Points, in no order, along strands that fork, close into loops and pass close to each other.
In the rows, 128 means zero.
Points whose rows are less than 152 apart are linked; no others are. Some points are linked to none.
q386: [135 116 140 114 124 125 121 133 103  95 105 104 113 151 126 215 169  81
  58  86 132 144 135 137 116 140 108 129  74 105 106 107 136 144 143 111
 144 106 170 147  90 100 115]
q572: [144 142 150 163 119 169 155 193  40 123 185 114 163 124 122 111 140 146
 182 168 147  77 145  97 125 121 172 110 110 166 189 147 145 130 164 136
 117 213 151 130  92 105 103]
q635: [111 113 108  94 126 129 133  92 214 131 124 142 127 102 124 133 100 116
 100 149 101 196 107 119 143 152 127 132 170 115  85 144 108  89  93 150
 108  72  83 159 140 187 159]
q883: [157 132 109 172 104  85 153 141  47 111 168 110 133 156 144 143 136 147
 135  93 162  70 172 134 113 136 145  92 110 159 188 121 167 145 166  97
 128 185 163 118 139  74 113]
q588: [166 112  83 154  90  77 167  85 123 118 132 132  97 169 166 172 137 138
  75  63 139 117 164 110 101 198 116 116  95 143 144  70 163  96 165  89
 116 118 118 152 123 100 100]
q19: [144 138 159 164 124 173 154 198  80 136 198 136 143 140 136 145 144 146
 145 163 127  74 114 105 101 119 153 117 125 166 159 102 137 108 153 103
 124 195 141 126  62 116  74]
q486: [120 161 115 145 107 102 130 148 165 126 118 128 119 118 153 110 117 185
 160 126  84 149 170 161 118  80 135 116 244 120 149 126 113 121  99 106
 122 138  86 139 103 165 165]
q300: [101 140 119 100  96 122 109 157 200 137 147 133 138 155 140 165 124 137
 122 145  90 167  78 173  91  97 131 116 243 133 127 126 127  98 135  89
 106  97  98 169  76 212 136]
q869: [ 70  93 111 108 138 111 124 101 120 144 115 122 115 113  97  97 121  95
 122  99 179 133  78 145 169 187 128 129 119 143  84 138 132 131  91 149
 115  95 134  69 166 109 136]
q52: [139 157 143  90  90 111 173 142 201 149  90 131  80 122 132 125  86 106
 117 136  89 168  91 138  94 105  96 115 156 120 171 132 135 115 171  68
  99 105 106 179 134 188 104]
q430: [134  84 132 134 123 184 133 124  97 103 188  90 155 123 123 137 140 133
  76 115 127 131 171  77 149 184 180 139 139 154 137 189 126 107 134 162
 143 171 134 168 101 133 109]
q942: [179 157 148 158 120 122 162 120 148 136 125 162  86 166 163 140 118 136
 131 140  94 110 143 117  59 138  95 119  72 125 149  68 136 107 153 103
 112 146 121 174 108 147  73]
q735: [109 129  96 192 129  93 118  90 132  72  91 114 113 111 160 150 141 178
 123 107  97 121 226 119 163 112  62 149 170  90 110 100 135 145 112 127
 144 152 110 108 137  77 181]
q989: [104 145 161 176 150 121 140 113  57  92  90 136 103  78 110  91 129 118
 170 105 126 133 158 130 185 161 104 128 110 101 122 124 148 161 124 120
 103 152 120  44 191  68 154]
q599: [107 126 125 105 161 154  89  73 176 119  68 164 134 121 135 115 145 136
 127 172 111 149 148 118 137  63 121 168  89 105  88 100  92 137  62 174
 160  63  99 144 142 137 169]
q142: [162 135 136 131  97 156 155 160 151 146 180 108 124 145 144 116 116 143
 114 138  90  99 131 110 106 122 147 120 136 175 193 145 117 113 183 101
 142 167 144 205  96 183  78]
q397: [154 104 143 104 144 163 128 106 119 125 155 124 137 142 108 128 120 102
 106 132 148 144 128 101 109 196 157 125  58 154 134 158 126 111 122 172
 127 118 140 161 136 129 106]
q582: [134 132  95 180 115  77 116  86 103  95  96 120 124 135 156 134 126 164
 115  92 126 110 178 142 147 127  75 127 110  97 115  74 144 146 109 135
 140 115 125  91 145  59 155]
q236: [155  90 134  88  98 122 118 131  95 147 147  95 177 186 111 118 143  95
 160 142 155  96 104 138 104 132 162 104  25 186 174 153 141 128 156 156
 169 111 176 170 160 123 121]
q874: [143 124 125  84 111 124 118 132 135 173 126 122 138 180 116 119 109 107
 161 155 163 112  83 124  82 130 140 104  45 163 168 119 129 132 159 144
 138 104 159 144 160 151 103]
q963: [123  93  72  85  90  96 110 125 124 174 177 126 167 157 112 129 123 113
 103 119 197  85  45 146 125 143 164 121 111 195 138 135 138 129 149 141
 148  92 137 123 143 152 106]
q281: [116 112  76  70  82  59 151 126 185 160 103 125 122 110 100 106  75  89
 114  77 196 122  55 131 144 148 124 122 167 145 151 149 158 108 161  90
 116 102 130 128 191 166 135]
q61: [118 129 112 121  93  65 163 111 178 165  83 148  86 104  92  81  78 106
 155 108 152 148  92 137 159 178  85 129 122 113 134  80 152 119 141 104
 111  97  73  97 194 131 135]
q809: [106 106  79 122 124 142 130 121 164 154 198 161 165 132 132 120 126 127
 102 128 152 144  27 136 125 195 118 133 191 139  52 120 148  87 101 139
  89 103  87  90 112 148 121]
q998: [103 109  77 160  94 102 129 148  96 101 163 103 132 151 145 179 153 139
  81  54 162 122 151 144 157 180 135 130 205 142 124 109 140 129 146  83
 122 153 144 112  70 102 127]
q335: [162 149 145 163 155 147 109 102  92  69 107 126 133 103 147  98 136 146
 146 150 116 105 228  90 135  94 130 124  94  98 165 180 134 150 132 154
 141 198 138 138 153  95 164]
q432: [157 155 134  94 102 122 176 120 200 146 118 141  82 144 140 170 107 101
  95 137 104 163  73 119  79 164 100 124  98 119 141  98 135  87 161  95
  86  96  99 185 121 181  73]
q118: [128 135 170  64 164 141 130 118 186 171  71 132 114 107 106  65  78  99
 173 182 113 133 115 108 119  96 149 118 104 110 164 179 121 121 134 148
 132 118 138 135 194 168 132]
q745: [ 92 146  92 153 101  97 129 175 102 119 158 130 128 134 133 176 148 133
 118  68 168 132 103 180 136 136 108 135 222 141  94  98 143 133 135  89
 105 134 130  83  80 109 137]
q443: [135 118 100  90  99  58 159  96 186 171  65 129  87 117 113  57  68 118
 167 132 157 140 128 119 141 135 117 107  98 115 178 112 144 126 131 126
 132  98 107 131 212 148 140]
q352: [101  76 118 138 147 170 124 112 120  90 157  89 142 113 118 140 142 157
  77 112 121 158 169  98 175 175 171 163 187 123  93 172 113 127  92 149
 137 166 122 139  86 132 136]
q70: [159 122 172 121 154 163 151  94 131 133 112 150 101 118 113 124 114  90
 139 136 119 170 136  73  96 185 113 141  42 114 133 132 128 102 129 162
  98 122 118 153 168 116 115]
q569: [150 106 117 135 125 143 155 136  92 125 189  96 159 132 133  87 114 137
 125 111 156 106 158  85 124 193 174 117 134 181 173 178 130 123 152 145
 106 172 134 141 130 118 109]
q54: [ 74  98 122 105 113 129 123 144  66 116 176 101 156 111 113 128 152  96
  77  79 190 115  85 146 159 166 158 128 185 146 110 193 146 152 138 111
  92 146 163  80 123 116 128]
q710: [182 147 130 162 118 133 115 140  67 149 156 140 157 176 136 101 124 149
 178 156 134  69 137 137  81  89 125 107  43 154 160  74 128 136 125 149
 153 126 141 124 122  95  93]
q506: [ 87 124 102 190 182 157 103  74  73  72  95 136 152 109 149 117 167 160
 129 129 128 113 205 119 165  87 111 157 112  89  78 110 118 172  76 163
 136 151 120  74 121  73 164]
q6: [121 128 125 143 121 124 100 129  84 141 137 125 154 133 134  83 135 157
 163 153 150  84 139 163 147 104 163 120 102 143 135 142 102 160 101 161
 161 119 129  90 118  95 141]
q195: [129 117 124 149 158 180 137 100 120 115 145 139 137  95 135  87 136 195
 146 172 111 129 166  98 143 116 180 145 142 136 125 150  90 122  87 185
 140 155  82 124 129 137 156]
q98: [124 122 158 146 155 145 151 166 127 106 136 137  93 124 131 201 153 117
  84  96 104 149 139 130 141 172 118 148 164 108  93 104 146 106 136  93
  98 166 146 129  83 124 111]
q134: [114 159 137 101 130 120  92 128 177 169  73 167 113 138 132 110 115 148
 164 171  97 137  85 161 116  45 125 120 128  98 124  92 107 142 102 147
 144  73 105  94 133 160 136]
q447: [159 135 116 125 116 133 169 152 174 154 192 164 118 138 148 135 118 120
  86 114 127 116  64 109  81 187 131 130 177 158 122 128 152  94 184  82
  80 142 128 170 109 178  77]
q891: [178 143 146 136 139 149 145 104 152 121 119 152  89 141 146 136 112 128
 113 142  94 143 162  87  78 143 107 128  65 110 151 106 120  96 128 145
 130 132 104 193 147 136 105]
q247: [100 122 118  69 100 117 110 121 213 141 123 130 150 141 121 161 118 107
 107 149 109 189  81 150 114 113 133 130 187 126  91 126 116 106 123 117
 120  67  99 156  97 195 145]
q966: [148 126 150 114 114  96  99 127  96 134  82 132 131 164 116 143 120  94
 164 119 160  77 105 154  95  79 106  96  34 108 153 109 153 156 129 125
 150 102 180 127 164  99 124]
q341: [112  97 111  88 107  80 130 127  90 167 131  99 151 141 108  72 128 113
 160 121 197  76 114 157 152 138 190 106 104 177 165 177 145 154 148 142
 144 129 166 120 175 119 143]
q382: [109 109 117 131 146 130 113 114 109  56 104  85 123 129 128 193 160  99
  73 103 130 161 189 123 158 129  92 147 116  93  75 120 122 161  93 116
 138 124 160 137 117  85 131]
q918: [155 131 124 108 108 127 125  99 186 111 122 128 121 135 138 145 118 139
  91 137  94 156 165 111 109 110 129 121 121 121 144 129 106 125 117 138
 163 113  97 205 120 159 128]
q217: [142 119 142  84 102 135 140 152 124 141 144  82 163 114 117  75 129 125
 134 156 128 104 148 118 128 120 169 107 116 171 175 216 112 140 161 148
 150 141 155 179 143 145 139]
q130: [105 105 167  78 163 164 131 121 121 142 128 107 146  88  94  88 118  75
 130 139 155 125 111 101 145 165 162 137 109 132 123 218 133 125 128 157
 103 136 154 104 166 130 150]
q568: [137 123 174 103 158 133 159 131 175 159 103 130 129  69  97  63  77 122
 141 153 101 155  91 100 140 132 130 133 183 115 120 205 133 105 132 131
  72 139 109 116 185 170 142]
q491: [120 125  78 136 103 133 112 138 143 154 201 159 162 165 133 158 130 140
  97 116 167 126  50 145 104 151 136 128 175 165  80  86 126  93 124 122
 117 112 108 116  68 158  97]
q512: [133 145 112 106 102 147 147 148 205 165 172 154 127 142 146 157 107 136
  92 148 103 143  37 142  85 135 115 118 186 156 128 125 133  95 166  96
  78 114  99 168  95 217  98]
q761: [117 114 158  96 148 120 141 103 125 152  50 147  83 127  75 104  90  71
 176 113 164 153 105 110 144 164 110 129  48  93 135 115 162 127 124 144
 119 104 139  97 210 110 130]
q785: [130 152 159  86 160 143  82 122 162 123  58 159 123 118 134 130 131 115
 141 175  84 133 113 128 116  34 116 140  89  83 121 121 101 149 109 162
 158  88 122 126 142 149 147]
q436: [119 136 128 198 157 143 134 141  98 137 164 173 110 145 124 155 134 158
 118  99 133 134 126 139 116 179 109 153 140 119  87  38 128 105 104 119
 106 154 102  77  73  88  90]
q191: [152 134 154 127 131  95 148 128 119  88  75 115  83  99 125 157 135  88
 116  87 116 145 172 115 148 144  76 124 104  91 132 135 156 132 156  94
 103 132 146 137 162  95 145]
q173: [148 158 126 105 107 155 156 184 128 164 205 121 134 136 140 114  97 139
 140 160 119  78  74 114  85 108 149 116 136 196 185 144 137 125 223  83
  90 167 160 158 124 182  79]
q798: [123 121 122 114  83 130  98 142 127 180 173 119 180 161 120  92 134 162
 144 183 135  91  82 169 129  84 159 103 111 194 145 132  95 139 132 158
 194  94 138 124  99 159 112]
q325: [119 136 103 143 109 109 132 121 189 114  92 143 115 132 134 151 126 152
 136 122  83 189 163 142 133 121  85 147 184  95  90  60 119 108  97 120
 115  69  63 142 129 131 166]
q301: [125 154 146 152 156 161 106 165 115 133 125 157 134 131 129 154 142 153
 159 140 103 140  89 157 120  72 121 140 151 101 100  90 110 135 104 131
 126 125 132  76  77 128 125]
q579: [ 84 116 129 112 192 152  98  84  91 101  50 139 127  98 120 114 165  81
 133 139 140 128 151 122 183  96 120 164  59  97  65 126 113 176  67 167
 143  91 147  81 185  93 160]
q375: [159 153  73 146  93  85 158 130 153 151 176 125 107 139 166  77  83 191
 152 135 124 113 122 134 107 136 138 104 189 169 177 115 110 132 141 105
 109 138  85 133 126 168 112]
q660: [ 67 137  87 157 171 150  95 100 102  96  96 126 161 120 135 134 180 158
 134 135 126 145 165 166 165  86 123 167 141 113  39  95  98 173  61 153
 142 103 124  89  93  93 157]
q30: [144 132  98 130 126 139 163 135 184 157 198 174 146 125 143 109 116 128
  95 117 139 135  31 114 105 196  97 125 182 150  84 127 176  73 143  98
  66 122  91 113 144 176 100]
q895: [109 128 129 144 163 133 143 109 130 110 113 125 118  83 128  86 126 173
 149 144 108 148 153 124 162 124 144 152 180 121  97 152 104 135  83 155
 114 133  92  95 141 125 177]
q487: [106 105 106 157 149 150 122 103 105  71 129  99 128 105 135 152 156 142
  96 101 118 160 198 101 155 140 132 153 151 108 103 150 107 153  96 152
 146 146 133 130 113  87 146]
q719: [159 151 141 136 114 146 112 165 124 170 166 137 143 155 135 100 115 158
 176 178 115  93  92 140  89  68 138 105 101 168 168  98 102 132 145 129
 156 123 129 118  98 141  89]
q721: [136 101 124  61 106 133 125 137 155 178 158  85 180 140  97  91 109  85
 120 141 153 103  91 105 125 135 170 115 103 201 180 206 132 118 188 143
 140 127 169 182 166 187 118]
q944: [ 88 157 103 133 102  90  96 168 133 120 118 125 126 147 126 154 148 132
 155  91 137 149 113 202 127 109  94 137 212 110  75  68 120 139 109  91
 121  91 117  83  87 105 166]
q345: [147 153 129 195 136 118 137 133 117 136 127 171  99 127 136 121 116 181
 154 113 110 149 132 142 117 130  86 140 136 112 109  49 122 116 113 115
 118 126  82  83 119  92 115]
q53: [147 114 142 160 121 187 112 159 120 120 169 127 158 139 126 134 152 164
 135 161  99 102 170 107 125  90 152 127 119 133 163 129 102 113 115 146
 199 181 120 173  70 139 103]
q197: [ 64 131  91 137 132  98  88 122 128 111  69 112 139 133 128 128 168 123
 149 116 137 148 154 175 179 107  99 163 148 105  40  89 112 166  67 135
 147  63 129  78 138  88 174]
q374: [136 123 139 114 148 171 124 100 188  95 100 146 111 121 140 171 145 142
  96 145  69 191 172  95 110  77 107 159 143  86 116 105 108 111  88 142
 137 114  93 184 116 167 167]
q564: [120 123  69  85  77  58 118 117 162 155 136 104 146 126 123 127 105 121
 101  90 187 117  81 154 144 141 151 119 171 173 150 150 137 142 148 106
 142  93 125 154 150 162 132]
q938: [136 120  98 170 148 127 133  90 131  90 122 111 117 118 163 124 122 183
 110 114  94 133 231  92 146 153 118 128 155 112 141 137 122 122 110 142
 150 165 105 140 131  95 157]
q841: [ 41 100  97 100 130 104 111 100 120 127  88 106 134 105 110 122 142 103
 122 108 154 150 122 173 191 151 129 142 155 127  50 134 110 158  68 147
 136  67 140  71 138  98 162]
q108: [117 119  84 132  99  95 138  91 183 151  78 148 105 121 115 111 104 122
 155 113 115 167 111 141 147 151  83 142 132 102  95  62 121 114 103 136
 129  50  58 106 161 128 161]
q138: [118 115 138 186 154 153 108  87  37  73 126 114 157 138 121 131 165 123
 120 126 138 101 213 106 131 160 126 114  57 110 140 141 146 158 106 163
 136 181 149 113 126  67 142]
q553: [139 128 183  88 156 155 142 149 146 102 118  94 108  91 115 171 132  75
  82 121  94 162 141  96 135 116 137 121 148 111 128 190 124 121 153 102
 119 136 165 173 126 147 132]
q933: [102  99 142  97 178 167 124  69 148 127  96 140 116  76 114  95 119 119
 129 150 126 161 158  96 159 139 144 160  92 123 102 169  97 127  87 179
 122  99 113 130 184 135 155]
q474: [123 119 141 153 166 143 114  65  71  69  88 112 138 115 134 136 141  89
 120 108 130 120 208  85 149 150  93 139  52  96 114 153 150 155 108 149
 115 153 154 113 190  66 155]
q344: [164 127 109 193 132 130 149 115 161 135 146 160  99 170 168 167 129 160
 105 118 109 108 171 118  75 171 110 128 106 126 133  35 132  88 127 101
 136 158  96 161  71 112  80]
q232: [115 113 189  94 182 151 144 119 134 155  85 154 113  98  81  86  94  65
 167 140 146 150  89  94 145 172 119 139  82 112 122 161 142 114 129 147
  93 137 149  83 198 118 134]
q941: [ 85 119 107 118 113  90  94 142  69 104 119  84 147 110 128 139 173 111
 105 106 170 113 142 181 185 104 158 120 147 125 108 163 115 195 117 115
 165 126 183 110 103  95 161]
q565: [116 154 152 164 138 123 144 164  56  99 135  98 126  83 122 113 153 128
 154 114 165 102 152 132 165 119 153  98 161 102 163 173 151 166 159 114
 111 202 152  90 118  96 152]
q50: [127 113 104  92 119  68 135 104 143 169  78 108 113 132 112  68 103 116
 169 121 181  94 130 147 148 136 158 105  99 139 162 155 131 129 125 143
 144 109 146 134 196 125 144]
q209: [118 106 164 109 114 177 108 160  53 138 171 115 191 173  89 128 170  92
 141 147 150 101 102 129 116 148 168 117  44 180 164 153 139 128 135 170
 144 133 178 118 119 109 111]
q969: [131 141 140 132 168 153 102 102 162  63  71 149 125 134 135 177 153 119
 107 143  76 160 183 102 125  44  69 185 117  70  76  82 126 132  95 129
 140 113 114 158 123 127 165]
q336: [168 144 148 171 124 160  99 122 112  92 136 118 147 127 153 110 143 174
 141 172  97  79 209 105 123  65 123 127 102 113 171 147 123 146 121 166
 180 198 120 163 116 118 142]
q927: [126 103 112 165 130 176 123 138 123 148 193 136 148 168 133 156 145 170
 107 136 111 125 148  99 128 154 167 128 147 141 130 101 102  90 104 150
 166 177 108 161  59 137  79]
q537: [147 168 145 126  95 105 160 147 183 110  95 122  84 123 158 149 115 133
 112 102  68 158 164 134 105 101  98 120 184 107 163 124 136 118 147  71
 119 140 111 193 117 167 138]
q58: [ 96 102 127 140 141 128 143 120  85 116 144 116 102 111 104 129 130 108
  92  75 150 151 111 120 153 212 109 134 131 124  83 125 139 128 116 127
  85 123 127  79 139 105 121]
q805: [100 104 135  68 134 129  82 119 137 153  94 115 141 143 107 142 142  92
 115 131 158 129  92 159 141 111 134 127  77 123 103 142 112 152 104 142
 172  66 175 117 133 115 142]
q132: [156 151 165 103 116 130 132 150 149 112  94 139  91 134 139 192 148  86
  95 122 102 139 119 136  92 110  96 123  76  99 130 106 142 123 163  98
 134 117 154 160 103 124 102]
q930: [114 105 168  81 152 158 147 129 156 156 125 114 147  71 104  69 119 122
 144 179 122 120 119  92 155 115 177 127 174 132 117 246 113 100 126 157
 104 134 127 120 150 159 153]
q218: [161 172 131 136 105 143 148 173 135 174 185 157 109 161 144 129 109 148
 158 169 109  87  79 143  68  91 119 115 125 181 180  85 122 127 180  82
 110 146 148 141 107 160  66]
q700: [141 158 140 167 122 129 135 153 175 118 110 145  86 150 157 174 141 154
 126 118  68 157 155 139  94 109 104 130 196 100 123  69 129  92 128  71
 121 148  95 171  75 164 118]
q780: [122 107 141 121 130 123 179 133 113 114 145 134  92 115 118 164 139  81
  59  60 149 150  97  97 133 226 111 137 132 144  93 122 179  95 166  84
  77 135 132 125 136 114 105]
q737: [129  97  88 165 119 108 138 112 124 107 150 122 119 167 161 206 143 135
  67  58 132 123 179 115 123 200 122 122 139 132 128  83 142 108 148  95
 148 149 141 144  77  90  93]
q385: [156 156 171 144 139 169 133 171  84 119 151 124 156 123 123 105 136 122
 192 176 111  88 150 110 114  97 155 105  78 132 184 170 128 143 156 161
 138 184 161 133 123 113 123]
q691: [124 121 171 116 157 138 146 115  87  83  94 107 114  86 109 133 139  76
 121 104 127 152 192  86 155 169 110 130  84  96 143 183 150 133 142 123
  98 149 148 124 180  90 155]
q476: [148 148  93 170 129  95 150 116 149 156 152 161 102 126 152  82  86 186
 163 128 125 143 118 131 114 147 106 120 154 136 135  78 113 116 117 127
 106 120  68 100 136 132 121]
q617: [138 140 130 101 105  84 115 116 177 113  85 109 119 108 152 117 119 135
 112 134  98 144 176 139 139  80 131 132 151 111 145 169 104 143 113 127
 158 104 116 182 140 149 166]
q319: [ 87 149 115 108  94  82  86 174 159 148 109 119 135 129 128 139 144 128
 156 134 132 139  90 203 130  64 127 128 213 106 101 123 108 141 123  97
 142  88 137  95  99 141 170]
q931: [166 127 101  82 108 102 143 125 154 173 152 123 115 137 135  92  81 122
 144 152 136 116  85 119  91 139 149 109 110 159 181 134 130 120 176 114
 112 118 128 173 161 169  96]
q246: [167 123 111 128  94  81 139 112 130 128 124 117 107 160 139 140 124 130
 107  89 152 126 133 136 104 151 115 111 101 133 152 111 135 122 151 112
 130 107 125 148 142 119 111]
q280: [143 175 141 147 140  94 106 147 141 165  91 171 104 140 137  99  98 154
 200 156 113 102  91 164 110  55  91 108 128 113 142  69 120 150 115 112
 126  99 104  75 136 131 119]
q696: [120 117 110 189 129 134 118 125 164 127 128 139 115 159 163 192 155 162
 110 107  92 130 178 129 107 136 105 148 174  94 101  53 122  92 101 100
 142 167  92 157  63 126 113]
q898: [128 112  86 127  99  74 110  87 117 107 108  97 141 153 148 145 135 136
 100  94 152 128 162 151 137 131 109 120 109 128 111 109 119 139 104 128
 173  89 138 136 124  96 150]
q679: [135  86  78 147 109 150 112 110 137 146 218 156 162 161 133 146 122 153
  83 129 142 130 102 109 121 189 168 129 163 179 105 106 121  86 111 150
 144 131  96 157  67 159  76]
q492: [117 131 138 131 107 151  82 158 104 139 145 126 186 153 121 144 158 151
 123 161 117 106 111 178 127  53 140 128 108 143 117 115  97 138 122 152
 203 102 149 123  59 136 126]
q681: [151 142 169 124 147 147  90 127  81 133  89 136 152 149 119 105 131  87
 189 161 137  78 137 130 104  86 130 114  15 122 156 137 148 147 130 173
 147 134 168 118 172  94 133]
q971: [152 125 123 155 131 111 146 117  95 104 154  98 118 117 145 107 108 157
 135 100 123 130 203  99 143 165 140 116 148 131 174 155 129 124 149 133
 125 170 119 131 149  97 134]
q266: [ 92 134 146 111 143 153  68 164 104 138 128 136 165 141 111 162 159 125
 133 160 124 122  75 179 136  58 138 125 130 115  88 125  92 163 116 141
 161  87 163  67  72 116 132]
q688: [125 158 119 143 119  89 109 123 148 123  94 124 120 103 147  97 127 177
 163 133 106 130 160 157 150  76 121 129 179 119 136 139 104 148 112 134
 148 122  97 118 131 124 168]
q284: [131 178 174 161 156 135 125 192  80  94 127 124 120 103 118 166 163 128
 147 130 121 116 125 142 140  74 121  94 147  85 133 148 138 162 164 104
 127 192 162 101  91 102 132]
q955: [161 139 182 127 152 131 182 142 172 133 127 140  94  76 108  84  85 147
 135 132  81 167  97  90 124 153 101 138 189 124 133 163 148  93 158  89
  54 165 112 139 158 169 123]
q412: [149 169 139 139 115  85 114 145 106 142  93 144 117 148 139 139 128 127
 162 109 144  93 100 166 108  70  89 102  82 107 140  80 136 143 139 109
 139 108 141  97 127  95 113]
q327: [138 143 145 178 194 167 110 103  73  72 110 152 124  91 144 128 154 149
 157 156 107 111 190 100 157  77 121 148 111  85 128 129 131 160 113 153
 130 191 117 110 134  86 162]
q11: [125 144 138 172 178 168 111 136 119  88 102 149 123 120 135 182 162 146
 140 125  84 153 157 131 135  77  89 167 146  67  84  84 120 138  95 129
 131 142 115 109  99 119 142]
q115: [142 148 142 163 148 150 158 162 104 156 190 172 112 141 132 138 115 145
 133 132 139 103  92 124  92 152 131 132 126 156 120  73 133 106 135  98
 107 163 127  95  86 116  69]
q483: [ 91 107  96 130 102 125 117 154  52 134 185 119 162 145 117 132 148 121
  85  92 193  88  67 161 139 151 158 136 153 180 120 130 140 150 132 125
 116 123 156  69  98 114 104]
q765: [162 144 183 106 147 153 156 160 134 117 130 122 102 130 130 168 132  77
 103 121 102 126 122 117  88 133 133 122  92 112 153 163 135 112 190  99
 110 139 169 170 120 141  98]
q797: [133 166 103 127  84 110 149 169 152 164 182 124 127 134 153  87  91 178
 153 134 124  97  72 150 103  87 144 116 231 170 163 147 131 128 169  74
  98 151 115 140 118 185 110]
q186: [131 147 175 139 158 129 143 151 113 149 125 158 100  91 111 105  96 130
 172 134 128 140  73 129 140 131 105 132 146 108 121 126 137 130 126 117
  92 134 125  54 150 115 111]
q170: [113 106 146 153 173 196 121 137 131 100 136 117 134 109 121 172 149 162
 109 156  83 159 145  93 142 125 153 169 193  92  96 139 114 109  81 151
 129 184 118 134  87 152 147]
q675: [126 117 182 115 186 193 139 141 125  98 130 124 114  98 108 163 148 107
 104 136  91 167 140  84 131 127 138 155 133  89 103 163 116 127 115 137
 116 152 147 138 125 139 139]
q678: [136  84 118  78 119 156 119 112 153 162 181 120 185 149 103  96 107  90
 109 158 154 130  80 106 123 173 168 116  79 183 130 181 118 106 142 176
 138 103 137 163 141 172 107]
q913: [148 140 153 171 138 125 182 139 157 116 136 137  91 106 133 121 102 173
 130 107  74 166 143 102 147 161 111 143 220 116 137 113 149  93 134 100
  86 179  90 141 131 157 134]
q322: [134 122  81 131  94 111 117 155 107 149 196 137 147 161 134 149 134 133
  81  89 176  98  62 151 102 146 157 127 146 193 142 109 133 128 167 110
 133 108 140 139 106 135  94]
q303: [148 162 125 131  91 116 129 177 156 136 148 123 118 136 156 116 110 175
 152 153  83 118 127 170 101  56 138 107 212 143 179 144 113 144 154  96
 138 136 117 158  93 180 125]
q792: [136 118 115  79 123  93 156 132 169 170 149 127 117 105 113  87  74 101
 121 117 167 124  67 106 115 164 132 124 147 154 142 166 150 100 171 106
  80 130 125 128 180 159 110]
q682: [171 133 142 149 114 115 119 128  60 133 127 123 167 185 137 102 128 124
 193 139 151  68 164 132  91 123 138  96  29 154 166 127 154 140 126 159
 128 159 157 131 165  78 133]
q464: [146 134  84 104  98 107 151  93 192 168 137 157 117 141 134 144 102 112
 124 164 129 164  57 133 104 157 109 111  90 129 133  77 128  93 133 138
 117  73  82 156 134 171  77]
q3: [137 120 162 118 129 151 138 145 130 141 154 101 144  86 131  69 123 167
 145 175 118 109 151 106 145 106 183 130 145 141 153 207 100 130 129 178
 147 153 117 144 133 144 145]
q223: [124 158 157 134 148 111 123 164  95  97  85 110  94  84 112 160 149  90
 133 107 129 136 117 152 162  97  91 116 135  77 122 143 147 161 154  95
 122 137 169  99 143  93 157]
q80: [128 120 155 158 143 179 117 132  30 109 165 128 172 158 115 131 160 120
 137 134 144  97 163 112 114 160 158 124  51 149 156 136 132 145 120 166
 130 168 155 114 105  75 102]
q723: [118  92 117  78 152 143 120  77 178 157 126 134 132  97 110 111 109  95
  99 169 130 169 110 105 141 161 156 132 105 135  89 168  97 105  92 172
 140  60 106 155 156 165 145]
q611: [ 90 117 135  96 153 111  80 107 112 124  43 123 124 134 114 139 143  82
 146 115 156 120 116 158 158  95 113 126  67  83  94 113 137 166  85 142
 159  87 176  77 165  90 151]
q614: [155 134 140 130 111  82 137 106 140 137  42 151  86 148 109 127 110  90
 160 109 150 134 100 129 121 133  74 127  45  76 128  70 166 132 125 119
 133  86 120 105 182  89 122]
q982: [ 82 121 165 108 218 189 115  95 106 109  73 147 128  69 113  94 153  93
 155 157 124 141 135  97 168 111 145 173  86 104  85 167 112 144  89 165
 112 120 133  82 182 122 167]
q960: [112 128  77 129  74  76 107  89 179 101 101 114 130 157 143 163 141 137
 102 105 124 171 177 150 123 126  83 146 151 102  88  69 122 121  95 114
 156  59 106 158 113 111 157]
q747: [ 83  94 124  78  97 119  77 119  98 145 138  89 169 136 109 133 161 112
  96 132 163 124 116 171 179 115 164 131 126 167  98 170 101 161 114 137
 185  94 174 121 103 119 149]
q421: [ 99 124 123 120 109 106 130 136  50  95 144  76 151 101 118 126 144 108
 115  95 179  99 155 146 172 147 165 109 154 128 152 203 143 167 153 117
 127 163 161 100 126  89 144]

How many points has the smallest loop of links through each point below? Write 0 if it is on no loop.
q792: 20
q218: 0
q938: 6
q70: 12
q765: 9
q58: 0
